Each row is a point on a tangle of strands that fork, close into loops and nearly touch. The rows are in no order.
Points whose rows are less than 87.1 apart are linked; no others are. Some points are linked to none.
k829: [ 17  16   7   4 -48 -47  22  18  18  -7   4 -45   1  39  -5  16   5   3
  27  -8   0  51 -36   0 -23   6   6  18   6 -54  17]
k441: [ -6 -26 -23  31   4 -27  -8   3  11  19 -26 -39  44  42 -14  17 -40  -5
  -4  37 -60  -6 -16  47   0  11  75 -13  13  14  32]
k298: [ 49  26  25 -18 -32 -33  37  11  21  27   6 -17  10  27 -34   0  40  27
  41 -11  50  -8 -35  -2 -19   2  -5   1   7 -49 -17]
k519: [ 30   0   1 -25  -6  15  29  -1  -3   5  24  33  -7 -38   4 -43  72   3
  27 -16  52 -35  31 -14  -2   7 -68 -17 -15   8  10]
k968: [ 42 -29   9  40 -17 -13  14  -7  18  21  26  32   4  34  11 -15 -26  26
   9  38 -20   6 -49 -18  31   4  15 -18   2 -19 -24]
k518: [-27   9 -15 -12   6  35 -54  -5 -28   2  -3  30 -41 -33  25  28 -17  -1
  -3 -19  45 -13  24 -24  -4 -37  -8   0   2  11 -42]
k311: [ -2   6   1  -8 -27 -33  41  31   2 -22 -28 -55  21  23  -9 -15  31 -21
   7 -16 -22  37   3  14 -32  42   1  18   0 -30  51]
k325: [ 51   6   0  10  12   6 -43 -22  21  44  54  71 -37  -9 -14  14  -4   3
  -5  -4  65 -20 -17 -25  34 -25 -12   2 -17  27 -29]
k919: [-23   2   2   3  17 -22  -9 -17  15 -32  17 -46  18  19 -30  25 -18 -36
 -21   3 -63  42   8  41   0  22  20  22  -2  14  49]
k806: [-33 -13 -26  15  -3  -8   9  17  -9 -27 -20 -52   0  -1  44   5 -30 -35
 -17  -5 -69  33  31   6 -12  14  27   9  -3   5  61]
k995: [-16 -22 -15  33  -3  50 -10  -1 -27  -3 -23  19  -4  10  39 -15 -62  12
 -23  33 -58  -3 -31 -33  26  -4   3 -27   7   1 -45]
k675: [ 16  20  20 -11 -33 -28  30  19   9  19 -29 -36  15  28 -18   1  19  28
  28  -8  22   4 -36  -3 -28   4   8   4  16 -48 -22]
k14: [ 31   5  18  -2 -13   3   6 -15  13 -19  53  16 -35  -1  20  -5  17  -3
  27  -4  -2  32   4 -25  14  -3 -33   1  -8 -16  -4]
k670: [ 37  -1  -6 -15 -10  30  21   5  -7  33   9  61  -4 -45 -12 -48  69   9
  18 -20  70 -59  26 -17 -13   8 -90 -20 -15  31   0]
k127: [-39  53  13 -15   1  48 -63   0  -7 -12  -5  26 -30   9 -19  55 -27   1
 -19 -25  33  14  -3 -10 -31 -39  -4  -2  19 -25 -77]
k715: [-45   9 -20  -4  23  55 -64  -8 -32   0 -20  21 -22 -21  10  26 -43  -8
 -28  -5  10 -25  14  -4  -4 -38   7  -5  -1  29 -42]
k633: [-11  31  23 -10 -13 -11 -13 -11   8 -51  38 -33 -19  25 -17  46  -9 -34
   0 -16 -22  83  -4  11  -8  -1  -8  33   4 -27  14]
k46: [-13  36  17  17 -12  14  -5   7  12  33 -50 -11   9  29 -20  12 -33  41
  -4   2   0 -10 -65 -21 -18 -20   6 -12  37 -36 -74]
k679: [ -2  -2  19 -11   2  -4  27 -12   2 -34  11 -14   3  -6  -9 -17  26 -18
   1  -7 -32  29  15  -2   6  32 -27  15  -6  -6  20]
k774: [ 33 -26  22  -1  14 -17  21 -25  17   9  28  37  18   1 -42 -24  27  18
  -6  15   1 -26 -15  10  24  26 -20  -2 -16  15   2]
k332: [-19  45   3 -57  -7  11 -25   1 -24  -9   0  -6 -32 -34   1  13  50 -16
  33 -31  84   1  41 -11 -22 -13 -41   4  16 -12 -20]
k799: [  4   2 -11  25  15 -15 -42 -16  -1   2  31 -14  11  38 -16  56 -53  -6
 -11  28 -14  10 -34  30  29 -23  63  -5   2   7 -12]
k552: [-19 -10 -11 -11  28  -3  -2 -14  -5 -35  33  -1 -20 -57  43  -3  11 -14
  -2  -8   6   8  51  -7  26  -8 -20   9 -11  19  24]
k902: [ 55 -20  17  -2 -16  -6  73  19  14   6  33  40  24  12 -19 -52  66  30
  26   8  12 -26  -8  -4  -5  20 -28 -21 -19 -10  23]
k887: [-25 -17 -30  13   1   7 -12  13 -14  22 -50 -47  14  17  35  12 -56  -1
  -5  19 -49 -19   5  24 -10 -17  73 -22   6  15  13]
k865: [-38  25   7  -2  12  62 -41 -13 -17 -12 -32  15  -3   7 -20   9 -40   2
 -31   7 -33   1 -21 -12  -6 -11 -21  -6  15   4 -61]
k948: [-59  36   4 -32   9  52 -40   8  -7 -19 -42 -45 -10  20   4  39 -45 -26
 -14  -4 -41  21  27  37 -48 -30  31  -5  16   3 -11]
k767: [ 36  11   5  28  19   0 -49 -29  18  22  45  43  -4  30 -43  33 -39   9
 -18  21  24  -5 -54  -6  49 -16  25  -5   0  10 -47]
k111: [  9 -39  -4  11  14 -49  39   0  14 -20  21  -5  29  -9  -3 -16  28   4
  -9  13 -22   3  12  21  16  30  16   3 -17   9  55]
k138: [ -8  31  22   6 -22 -11   8  11  14  20 -37 -34  11  35 -17  15 -20  31
  11  -2  -4  14 -51  -6 -27  -8  13   0  30 -46 -45]
k929: [ -4  19   9  13  -3  11 -13   6  -3  48 -67  -6  23  23 -24   6 -37  34
  -6   3   4 -42 -51  -7  -7 -18  30 -11  25  -9 -58]
k619: [-27 -29 -32  14  47 -18 -13 -11   5  -8  13 -20  22 -27  38   9 -35 -13
 -29  30 -43 -11  30  34  32  -4  45 -11 -10  47  48]
k88: [ 61   8  19  18   5  16 -32 -31  35  34  62  75 -28  13 -22  -3  -1  13
   0  11  23  -8 -34 -26  31 -11 -33  -6 -15  15 -37]
k459: [ -8   2 -14 -12  18 -12 -39  -6 -13  11  21  -1 -32 -26  28  41 -16  -1
   4 -13  56 -15  20   0  16 -45  36   8 -10  11 -10]
k107: [-17 -27 -25   1   5  -4  -4   8 -27  12 -21 -11 -12 -35  66   3 -18   7
   1   3   5 -26  27 -10  16 -22  35  -9  -9  12   7]
k12: [ 26 -14 -23   4 -26 -53  28  19   8 -25  33 -32 -12 -14  47   4  32 -10
  23  -8  18  31  20  -3   7  -3  14   8 -22 -25  59]
k30: [ 34  -5   0  33  16 -28 -36 -22  13  24  33  17  16  38 -32  45 -41   4
  -8  36  14  -6 -48  16  51 -15  62  -2   8   8 -23]
k720: [ 14  24  -7  38  15  29 -57 -20   5   0  38  34  -4  44 -27  43 -63  12
 -32  24   2   8 -63  -7  42 -27  28 -19   4  -1 -63]
k51: [-13 -18 -15  -3  42 -15 -26 -12  -4  37 -17   6  16 -34  -5   3 -10   4
 -18   2  39 -65  17  28  22 -20  33   9  -9  51   8]
k784: [  8   9  -2  18  10  12 -30   0 -10  58 -58  15  20   9 -30  12 -41  17
 -14   2  26 -60 -41   1  14 -24  46  -6  13  19 -47]
k867: [-67  44  12 -38   2  57 -36  15 -21 -20 -61 -24 -16   4  12  31 -28 -15
  -6  -9 -18  21  33  13 -53 -26   3   1  28  -8 -36]
k33: [  4  -2   6   7  -2  42 -19 -11 -14  31 -36  41  -5 -13 -17 -21 -13  21
 -18  -1   3 -34 -26 -28   0   2 -39 -11   5  16 -57]
k664: [ 16 -50 -20   7   0 -23  81  44  -7 -17  -1  15  26 -34  43 -59  58  22
  -1   3   5 -22  31  -5   1  19   7 -29 -25   3  57]
k959: [-47  28  17 -39  31  22 -38 -16   1 -12 -19 -38   3   7 -33  23 -15 -19
 -16  -5 -21   6  19  45 -26  -6  14  15   6  21  -6]
k54: [-21  30 -11  35  -8  36 -33   9 -10   5 -18  -2  -2  39  14  38 -79  22
 -20  14 -18   7 -57 -17   3 -45  38 -26  24 -28 -72]
k495: [  8  20   6 -28  23   0 -28 -18   4  45   1  30  -3 -23 -69   4  25   0
 -10 -31  79 -50  -7   7  -6   1 -31  27  -7  35 -26]
k347: [-20  15 -10  -9  -1   8 -41   5 -22   2   4 -14 -34  -5  32  54 -31   1
   5 -17  31   5  11  -2  -7 -51  46   2   1 -14 -30]
k432: [ 24  -1  -8   6  18   9 -52 -20   9  18  65  61 -52 -27  22  25 -13  -2
  -6  -4  58  -6   6 -26  37 -38  -6  -1 -18  24 -23]
k589: [ 15  -7  12  20  -9  -3  -2  -8   3  17  -3   8   6  26  -8   1 -27  25
   1  18 -16  -2 -44 -13  16  -1  14  -9   8 -15 -37]
k247: [-40  20  15 -39  21  39 -14 -21 -19 -33  -7  12 -16 -42 -12 -12  30 -26
  -1 -17  13   6  48  -6  -8  11 -69  17  13  22  -9]
k850: [-36  22 -11  -7  23  46 -59   0 -15  32 -50 -13   1   6 -13  27 -50  -1
 -19  -6  10 -43   1  23 -16 -42  46 -12   8  29 -35]
k681: [-23  15 -16  26 -19  21 -25  15 -18   0 -11 -24 -10  35  38  47 -74   8
  -7   8 -31  25 -34  -9  -9 -43  50 -17  14 -30 -42]
k768: [-12  13  13   2 -24 -13  36  19   4 -35 -20 -45   9  29  -8 -11   7 -34
  -3 -15 -50  66  -1  -1 -24  45 -18  26  10 -30  40]
k609: [-14  13  18 -36  33 -16 -20 -24   6   4   8 -19   9  -9 -50  12  19  -4
  -4 -11  27 -20   7  34  -3   5   1  25  -8  21   0]
k851: [-54  27   4 -25  14  47 -24   3   5 -19 -49 -58   2  28 -12  18 -46 -36
 -22   5 -75  28  21  44 -44  -4  29  -6  17  15  17]
k220: [ 12 -32 -17  -5  -7 -29  34  24 -19  26 -28  -8   9 -28  43 -17  24  22
  18  -1  43 -47  23  -1   7 -15  37  -7 -14  -2  18]
k821: [ 27  -6 -15   1 -24 -68  33  17  20 -36  39 -40   5  -2   5   5  47 -23
  15 -14  13  42  13  14   0  16   3  20 -23 -25  81]
k382: [-21  10  21 -33  10  41   9 -20 -19 -17 -17  24  -2 -36 -22 -34  39 -12
  -3 -14   2 -10  29 -13  -4  31 -82   5   8  19 -14]
k299: [ 13 -30 -30  38 -52 -59  29  37  12 -21  13 -28   2  36  36   2 -15 -17
   8  -6 -36  56 -18 -14  -5  23  16  18  -9 -38  80]
k213: [ 29  -8  -5  -2   6  -5 -22 -13   3  12  51  34 -43 -31  43  12   6   6
  14  -3  51  -6  18 -25  32 -32  -4  -3 -17   8  -7]
k159: [ 27 -19 -21  17   6  35 -28 -14  -3  41  16  84 -36 -61  20 -30  14   2
 -14  -6  56 -41  19 -33  10 -10 -70  -7 -17  59 -17]
k541: [-31  -5 -19   6  -6   5 -10   9 -22 -24  -8 -40 -14   3  46  25 -40 -20
 -10   3 -50  31  17   1  -7 -11  32   2  -1  -3  19]
k335: [ 17 -13  12 -17  20  -9  14 -21   7   1  30  26   2 -28 -19 -22  38   7
   0  -4  24 -25  12   4  19  16 -35   5 -18  19   9]
k736: [-10  -9 -20  13 -40 -42  34  52   2 -16 -46 -60  24  38  10 -16   8 -24
   1 -19 -40  35   1   7 -42  42  18  18   1 -33  81]
k317: [ 34  18  12  12 -60 -42  50  30  33  -4   8 -35   8  49  -9 -15  22  10
  39  -7   2  52 -47  -8 -33  17 -17   9  11 -69  19]
k527: [  9 -15 -15  -6  21 -32 -13  -7   1   6  37   2 -22 -43  44  18   3   4
   5  -1  49 -16  27  -1  31 -28  22   7 -18  15  16]
k485: [ 53  -1   8   3 -52 -49  60  28  27  -1  24 -19  17  40 -17 -18  45  14
  41  -1  18  26 -34   3 -22  15  -4   2  -3 -56  30]
k898: [ 27  12  -4   5  33 -16 -51 -22  14  49  28  46 -10  -4 -51  35 -17  -5
 -17  -9  78 -39 -24   3  38 -25  36  22  -7  34 -25]
k379: [ 29  16  13  -2  16 -16 -36 -19  13  41  14  25  -3  10 -54  29  -9  10
  -3  -8  54 -31 -34   0  22 -15  25  13   0  10 -37]
k896: [ 28 -36  -7  10  13  18   8 -10  -3  31   8  70  -6 -52  18 -43  23  17
 -16   3  37 -53  13 -18  21   1 -50 -13 -24  46   0]
k886: [ 29 -46 -34  41 -52 -60  55  55   9 -17  11 -14   9  25  47 -26  16  -1
  15   1 -16  35  -8 -14 -10  23  23  -1 -14 -39  82]
k802: [  9  11   9   5 -39  27  23  12  -5 -22   4   2 -35   2  50 -23   8   0
  38  -6 -18  43   4 -48 -12   1 -41 -12  18 -43 -18]
k229: [ 24   7  12 -22 -14 -34  25   2   7 -13  23 -27  -5   1 -10  -1  45  -2
  27 -13  27  13   4   6  -4  10  -9  11  -9 -25  16]
k717: [ 30   8  30   4 -26 -22  56   7  27 -29  28 -11  13  36 -32 -27  37  -9
  18  -6 -28  51 -21  -1 -13  44 -38  13   1 -38  28]
k854: [ 35  -9  20  31 -30   4  27  -2  24   1  28  20 -11  32  18 -28 -15  22
  22  17 -37  29 -43 -31   6   6 -20 -12   4 -35 -23]
k761: [-68  60  22 -43  -3  59 -39  12 -26 -32 -54   5 -22  -2  -1  35  -9 -14
  -5 -12   6  34  34  -3 -52 -21 -30   3  40 -21 -55]
k151: [ 11 -42  -2   3  -4 -16  69  26  -7  -6 -15  12  30  -9   6 -51  44  24
   1   6 -12 -24   9   0  -2  33   1 -16 -16  -1  30]
k740: [ 20  38  14  18   0  32 -45 -16  22  26  13  47 -23  20 -43  21 -27  23
 -16 -10  26   0 -58 -35   4 -24 -22 -11  15 -11 -80]
k614: [-11 -35 -28  22   0   8  -4  12 -33  25 -35   0  -3 -12  66   1 -44  15
  -7  21 -14 -29   3 -14  23 -24  49 -20  -5  10  -9]
k237: [ -9   5  -9   7 -16  -4 -24   8 -16  -2   7 -24 -24  15  38  47 -42   4
   8  -2  -1  21 -11  -6  -2 -38  44  -2   2 -24 -19]
k20: [-48  22  21 -27  31  39 -30 -24  -9 -31 -12 -13  -1  -4 -30   9 -12 -24
 -21  -1 -36  15  17  19  -8   6 -18  17   6  19 -17]
k153: [ 43   9  29  -7 -28  -1  57   6  22 -13  32   5   4  21 -14 -40  54   4
  32  -5 -10  21 -10 -13  -9  29 -50  -6  -4 -33   9]
k944: [ -6  54  17 -11 -52  11  39  35   5  -9 -37 -31 -14  21  25 -16  21   8
  39 -12   6  57 -21 -33 -43   7 -48  -8  43 -74 -31]
k889: [ 15 -28   1 -13  26 -22  43  -4  10 -11  30  25  23 -40  -5 -39  55  12
  -4   0  24 -33  27  13  18  17 -28  -4 -25  21  37]
k522: [ 10   0  13 -21  11 -48   4 -13  10  11   9 -28  20   6 -44  18  24   6
  11  -2  28 -17  -1  37  -1   5  30  21  -7   1  14]
k431: [ 29  12   7  -7 -36 -43  28   9  16 -27  31 -37  -8  19  -3   7  37 -16
  26 -14   8  52  -8   1  -9  14 -12  21  -7 -40  38]
k647: [ 51   4   3  -2  17 -22 -27 -19  21  52  47  56 -26 -17 -26  16  10   2
   0 -13  90 -38 -10  -9  33 -26   8  17 -14  27 -11]
k255: [-52  16  22 -30  32  44  -8 -27 -15 -43 -13  -3  -4 -26 -19 -10   7 -35
 -20  -7 -34  20  40   5  -2  17 -48  23  11  25  -4]
k524: [ 26 -20 -13  -9 -15 -13  28  18 -15  20  -5  13 -11 -34  47 -26  42  19
  28  -8  56 -38  25 -20   9 -14  -1 -15 -16  -8   8]
k392: [ 34 -21   3   2  -4 -67  25  -4  18   4  30 -13  19  11 -23  14  27  12
  15  11  21   0  -7  25   9   8  33  16  -9 -12  35]
k778: [ 21  36  26  -2  -5  37 -32 -20  19  12  20  46 -29  10 -34   7   0  16
   2 -13  17  10 -33 -37  -5 -10 -55  -7  14 -12 -66]
k320: [ 20  23  13 -13  10   6 -27 -12   3  52 -17  32  -2  -6 -65  11   5  13
  -8 -25  65 -45 -29  -9  -4  -6 -15  13   2  17 -50]
k22: [  7 -21  -9  35  -9 -22   6  10  -3  41 -43 -15  38  38  -3   9 -42  23
   6  32 -20 -26 -40  13   8  -6  73 -11  20  -8 -14]
k918: [ -2 -18   7  17   4 -36  23 -11  17 -38  22 -24  24  19 -29  -4   6 -25
 -15   7 -62  44  -1  21   9  46   2  22  -4   1  52]
k109: [-56  61  24 -50  -6  49 -32   4 -32 -43 -29  14 -33 -17   0  25  17 -25
  14 -17  32  41  53 -12 -42 -10 -52   9  41 -15 -40]
k328: [-38   7  -2 -30   9  -2  24  19  -7 -17 -50 -61  20 -12   5 -19  25 -26
  -2 -15 -31   4  45  32 -35  30   9  13   0   8  50]
k187: [-24 -32 -29  10  19 -30  25  18  -1 -11 -21 -37  23 -29  44 -16  -3  -5
 -15   7 -39 -11  44  21   0  16  39  -4 -14  20  63]
k169: [ 55 -22  11  13 -27 -65  45   6  29   4  37  -3  23  37 -32   0  32  18
  28  15  11  12 -30  15  -1  15  21   9  -5 -33  31]
k444: [-32   2   7   3   6  25  14  -8 -15 -52  -2 -20 -11  -6  17  -3 -16 -41
 -15  -4 -67  55  29 -16   4  22 -21  18   7  -2  18]
k880: [  3 -45 -19  11  -5 -35  42  27 -15  16 -34 -12  26 -16  37 -22  13  23
   6  11   1 -35  17   8   3   4  51 -10 -13   3  33]
k726: [-40  56  14 -63  -5  19 -21   7 -28 -30 -19 -20 -25 -25   1  19  43 -28
  27 -24  56  31  51   2 -34  -5 -40  11  28 -17 -19]
k550: [-22 -22 -14  -4  25   2 -15  -8 -18  15 -21  -2   4 -33  27  -4 -14   8
 -13   8   4 -39  23  10  18 -14  22  -3 -11  33   4]
k339: [  3 -51 -21  41  -4 -45  21  16   7  18 -24 -14  48  34  -4  -1 -17   8
  -5  39 -49  -8 -14  33   5  23  66  -7   9   2  38]
k217: [  30   10   14  -14   -3   39   -3  -19    3   23   18   63  -14  -30
  -34  -36   50    4    8  -18   38  -34    9  -21  -10   19 -100   -6
   -7   30  -20]
k266: [-45   7 -10   0  10  39 -24  -3 -26 -38  -4 -21 -15   2  29  28 -49 -26
 -23   6 -60  29  18   3  -5 -17  17  -1   2   4  -7]
k952: [-43  10  14  13  10  60  10 -12 -20 -63  -9  -5 -12   8  12   1 -41 -47
 -26   7 -87  67  20 -29   1  12 -28  13  19  -6  -9]
k613: [ 10  13  25  13 -33 -16  56  17  20 -38   0 -28  12  42 -22 -28  17 -30
   5 -16 -47  76 -19 -11 -20  54 -41  24  14 -42  38]
k634: [  6  47  39 -16  -1  29 -17 -19  22  12  -4  25  -8  14 -60   5   8  21
  -7 -11  10   7 -42 -21 -16   8 -60   1  24 -16 -68]
k336: [ 11  30  21 -28   3   2 -28 -15   3  10  21   7 -25  -3 -31  24  17   7
  13 -23  49   0  -7  -9  -4 -11 -17  13   2 -11 -38]
k345: [  9 -29  17   3 -13  -4  71  19  -1  -9 -18   8  36  18 -21 -58  35  23
   2   5 -37  -6 -15  -1 -15  52 -16 -13  -3 -14  13]
k263: [ -9  -5 -22  29  -5 -15 -25  -2   8   9 -11 -45  32  55 -15  41 -61  -7
  -4  31 -59  18 -35  42  -1  -5  70 -12  17   4  15]
k803: [  -3   12   13  -20    1   51  -12  -26  -14    6   -8   53  -16  -38
  -34  -30   33   -4   -6  -16   21  -19   14  -22  -13   22 -102    1
    6   33  -33]
k816: [ 41  30  36 -30 -20 -17  36  -1  23   9  20  -6  11  22 -53  -9  54  15
  30 -10  32   0 -26   3 -16  22 -37   5   3 -35 -15]
k893: [  6 -18  -8  35 -31 -53  12  10  21  -7   9 -30  25  54 -19  15 -26  -4
   3  16 -53  48 -42  14  -5  28  27  15   8 -29  35]
k270: [-20 -29 -15   0  37 -37   6  -6  16   6 -14 -33  43 -11 -12  -3   0  -3
 -13  18 -26 -30  29  57   3  12  51  -1  -8  37  55]
k172: [  1  28   3 -42  -5   8   0  -5 -14 -18  19  -1 -27 -39  10  -7  60 -17
  36 -26  61   3  42 -12  -6  -3 -53   1   5  -9  -2]
k549: [-57  18 -24   1  35  83 -69 -11 -30 -15 -26  13  -7  -1  -2  21 -62 -19
 -44  12 -25 -26  11  14  -5 -34   9 -15   0  40 -40]
k981: [-48   8 -10  17  11  59  -8  -8 -28 -66   9  -5 -15   9  31  27 -65 -48
 -33  13 -86  55  17 -15   4 -12  -1   3   8  -1  -7]
k87: [  4  -5 -18  -3  14  26 -41 -18  -8  15  30  62 -46 -60  21  -9  13  -4
  -5 -18  61 -23  31 -31  13 -22 -56   1 -10  42 -18]
k928: [  8 -25 -12  -8 -13  18  19   9 -26  16 -25  29 -14 -43  50 -37  29  18
  17  -8  33 -41  26 -32   5  -5 -30 -18  -8   5  -9]
k508: [-33 -14 -11   1  41  -4 -15 -22   1 -22  17 -18  11 -23  10   5 -22 -18
 -27  16 -42   1  27  27  25   3  17   5 -11  38  26]
k239: [-17 -27  -1   5  22 -16  11  -8   1   3 -25 -20  40   4 -20 -16  -3   3
 -14  20 -46 -22   4  34   2  27  33   0  -4  24  24]
k704: [ 14 -26 -27  14 -34 -13  40  31 -12 -20   9 -12 -28 -22  89 -27  22  -3
  29  -6  -2  23  32 -34   7  -1  -2 -14 -12 -28  36]
k805: [ 33  13  16   9 -32  21  20   0  10 -23  45  17 -41   5  49 -22  22 -10
  47  -5 -20  49  12 -44   1  -5 -48  -7   4 -33   1]
k713: [ 35 -10  12 -21  -8   8  57  12   0  10  18  36  18 -17 -20 -47  77  20
  18  -8  37 -46  11  -1  -4  17 -52 -21 -19   2  15]
k607: [  6 -20  -4  -1   6  27  -9 -13 -17  29 -21  47  -7 -38  -7 -30  12  13
 -15  -6  26 -50   2 -16   7   5 -46  -4 -11  35 -26]
k940: [-29  -7 -11   6  38  -6 -26 -26   9 -21  18 -34  19   9 -19  25 -32 -26
 -26  23 -57  12  10  47  16   6  34   3  -3  37  34]
k858: [ 29 -36 -28  22 -43 -33  67  51  -4 -18   4 -14  -4  -2  67 -45  35   2
  24  -5  -1  19  13 -23  -8  13  10 -14 -17 -36  57]
k234: [  6 -57 -19  26  -5 -48  48  31  -3  19 -36  -6  50  13   8 -18  10  25
  -1  27 -18 -31   1  25  -3  18  70 -12  -2   3  45]
k494: [ 36  -8  21  39 -35   9  48   4  31 -12  41  22 -10  39  24 -48  -5   7
  29  14 -61  53 -36 -36  -1  22 -38  -7   4 -39   2]
k174: [-14  -9  18 -11  10   2  12 -11  -5  -2 -24 -12  24   4 -27 -19   8   7
 -10   4 -32 -14  -6  13  -3  30  -5   6  -2   6  -8]
k575: [ 13 -45  -9  11  33 -55  21  -9  19   3  30  12  33 -29   9  -5  17  13
 -15  30  11 -23  19  27  36   9  32   0 -19  26  48]
k470: [-31   0 -19   2  15  28 -34   2 -18  24 -52 -31   7  12  13  19 -55   2
 -10  12 -23 -35   0  24  -8 -34  63 -20   7  22 -15]
k224: [  0 -29 -28  41 -43 -62  12  31  16  -8  -4 -38  26  57   4  15 -29 -16
   1   3 -57  47 -32   9 -15  30  33  19   4 -29  77]
k461: [-22 -15 -22  21 -19 -23  28  36  -5 -28 -35 -53   9  18  30 -15 -13 -33
 -14 -14 -65  38  21  -2 -24  40  16  15  -1 -13  76]
k671: [ 50 -12  33  -3  -6   0  46  -9  23  11  33  44  20  18 -43 -42  45  27
  12   8  -2 -20 -23  -2   4  29 -45 -10 -13  -4  -3]
k592: [ -7 -49 -23  23  45 -47  11  -6  17  -4  21   6  41 -37  34  -3  -9   4
 -31  40 -17 -17  29  31  43   8  40 -10 -15  40  55]
k755: [-49  21  -3   0  24  73 -46 -14 -19 -26 -29  -3   7  17 -18  13 -56 -13
 -40  19 -59   2  -8  10  -3 -12   1 -11   8  19 -41]
k4: [ 26 -20  -5  15 -16  22  -8   0 -10  24   7  45 -36 -16  53 -12 -12  21
  14   6  19 -16  -2 -44  21 -24 -12 -20  -7  -1 -29]
k562: [ 46  -1  24   6   1   5  -9 -30  26   2  64  46 -25   9  -7 -10  10   8
  10  11  -2   9 -17 -19  30   0 -35  -5 -13   1 -18]
k593: [-16  20 -20  17  20  47 -63   2 -21  48 -57  18   5   3 -22  23 -58   2
 -32  -4  27 -56 -26   5   5 -40  40 -11   8  37 -53]
k657: [ 14  17 -11 -16  -8  30 -38  -9 -10  20  22  56 -49 -45  12  -5  31  -1
  25 -28  77 -18  30 -40  -8 -20 -60  -5   1  18 -27]
k167: [ 15 -37 -13  -5  36 -55  50   7  20 -10  33  16  44 -49   8 -27  51  21
  -9   9  39 -34  37  27  22   8  10  -2 -25  26  63]
k691: [-40  19   0 -44  30  14 -34 -14 -16   6 -13  -3  -9 -42 -20   2  27 -10
  -4 -27  56 -34  37  14 -14  -7 -33  25   2  34 -10]
k617: [-29 -22 -34  22   0  25 -13  11 -33   5 -34 -24  -1   6  62  10 -64   0
 -16  25 -57 -10   2  -1   8 -19  53 -25   1  11  -3]
k520: [ -9  11  17 -41  29  -4  -8 -21  -2  25 -12   1  20 -19 -67  -8  35   4
  -9 -17  46 -50   6  29  -8  17 -27  22  -6  30  -9]
k261: [-28   7  -8 -22  47   4 -49 -16   0  40 -26 -12  12 -19 -35  12 -16  -6
 -17 -10  40 -63  15  42  -2 -27  36  14  -2  54  -3]
k126: [  3  16   1  32  -6   9 -25  -3   2  19  -5   1   2  37  -4  28 -59  25
  -6  18  -6   2 -60 -14  15 -27  37 -15  18 -22 -59]
k678: [ 16   5  29 -12 -12  16  42  -6   6 -25  13   8  -3   2  -7 -40  41  -8
  18  -8 -24  23   6 -18  -2  34 -56   1   2 -18   1]
k765: [ 81 -37  17  35 -15 -20  27   3  25  61  27  83   6  15  16 -18   4  29
  10  40  44 -44 -32 -18  40 -17  29 -17  -7   3   0]
k638: [  5   0   7   8 -19 -38   3  -2  12  -5  10 -38   8  33 -17  25 -13  -1
   7   4 -25  35 -27  15  -6   8  26  15   3 -24  10]
k881: [-25 -21 -21   3  18 -36  13   9  15 -13 -20 -56  32  -6   5  -3   2 -19
 -12   2 -47   1  36  45 -16  21  43   6  -8  24  78]
k427: [ -4  22 -10 -20  -7  24 -48  -1 -20   9  18  36 -56 -37  27  24  14   1
  24 -32  81  -8  31 -37  -8 -37 -24  -3   6   0 -36]
k783: [  2 -11  27   0  -7  10  38  -5   3   3 -25   9  29  16 -33 -41  15  24
  -5   7 -37 -11 -30  -4  -7  40 -28  -6   5 -12 -22]
k798: [-14 -36 -23   4  25 -27  25   7  -4 -13  -1  -7  11 -50  56 -21  11   7
 -10   6  -6 -19  46   6  22   4  18  -4 -20  19  44]
k452: [ 17  37  40 -31  -7   8  11 -12  17  15  -4   8   7  15 -61  -6  34  20
  11 -13  22  -6 -31  -7 -16  22 -56   4  14 -21 -43]
k156: [  9  -8 -10  -5 -21 -19  18  10 -10 -22  17 -23 -26 -22  53  -3  22  -6
  26 -12  11  25  25 -17   5  -5  -2   3 -12 -23  22]
k185: [  4 -30 -25  -5   3 -24  50  26 -10 -17  -2  -8   8 -52  61 -39  49   7
  11  -6  21 -18  47  -6   9   6   1 -15 -21  -1  46]
k705: [-14   8 -30  27   4   4 -43  -6  -5  -7  17 -37  13  54   1  66 -77 -15
 -14  25 -43  24 -28  41   5 -35  76 -20   9   6   4]
k222: [-40  21  13 -23  24  21 -32 -15  12  -9 -26 -54  17  29 -44  21 -29 -22
 -18   8 -54  12   3  55 -25   3  32   3   9  22  11]
k856: [-36  26  -8 -23  33  32 -69  -7 -10  39 -38   1  -7 -11 -37  27 -27 -10
 -17 -26  50 -52  10  28 -20 -39  30  13   3  45 -30]
k915: [ -3  42   6  26  10  43 -56 -13  11   1  16  35 -10  36 -40  39 -50  17
 -34   3   8   6 -59 -18  13 -31   2 -14  13 -16 -85]
k559: [-18 -13  -6   8   3 -10  20   1  -5 -39   6 -29  -4 -12  27  -6  -2 -27
  -9  -6 -49  36  28  -4   6  22   1  15  -8   0  45]
k353: [  3  24  16 -40  -1  -8   3 -11  -2 -21  21 -18 -18 -17 -10   4  47 -12
  26 -20  35  16  22   2  -5   6 -35  14  -2 -16   0]
k658: [-21  14  18 -13   3  46 -24 -14 -17  -4 -29  21 -12 -11 -15  -6  -9   7
 -12  -5 -11  -3  -7 -21  -8   4 -42   0  14   5 -52]
k694: [ 10 -26   3  11  -5 -43  55  12  15 -35  15 -15  29  11 -19 -28  40 -10
  -5  -1 -38  26   8  14  -4  51  -1  10 -12  -9  64]
k208: [-12 -28 -20   1  -7  16   3   9 -34   7 -26  11 -23 -41  70 -19  -2  14
   8  -1   9 -24  30 -32  11 -14  -2 -15  -7   6  -7]

How many points has the smallest loop of links through each point below? Write 0 if it is on no loop.
k508 -> 9
k614 -> 10
k821 -> 12
k345 -> 11
k298 -> 33
k613 -> 11
k981 -> 7

A fork is a point with three links, a tip a point with one. Leave the first point through the second and follow the links. Name the first fork or tip that comes.
k452, k634 -> k107
k224, k299 -> k431
k851, k222 -> k575
k432, k213 -> k494
k880, k234 -> k850
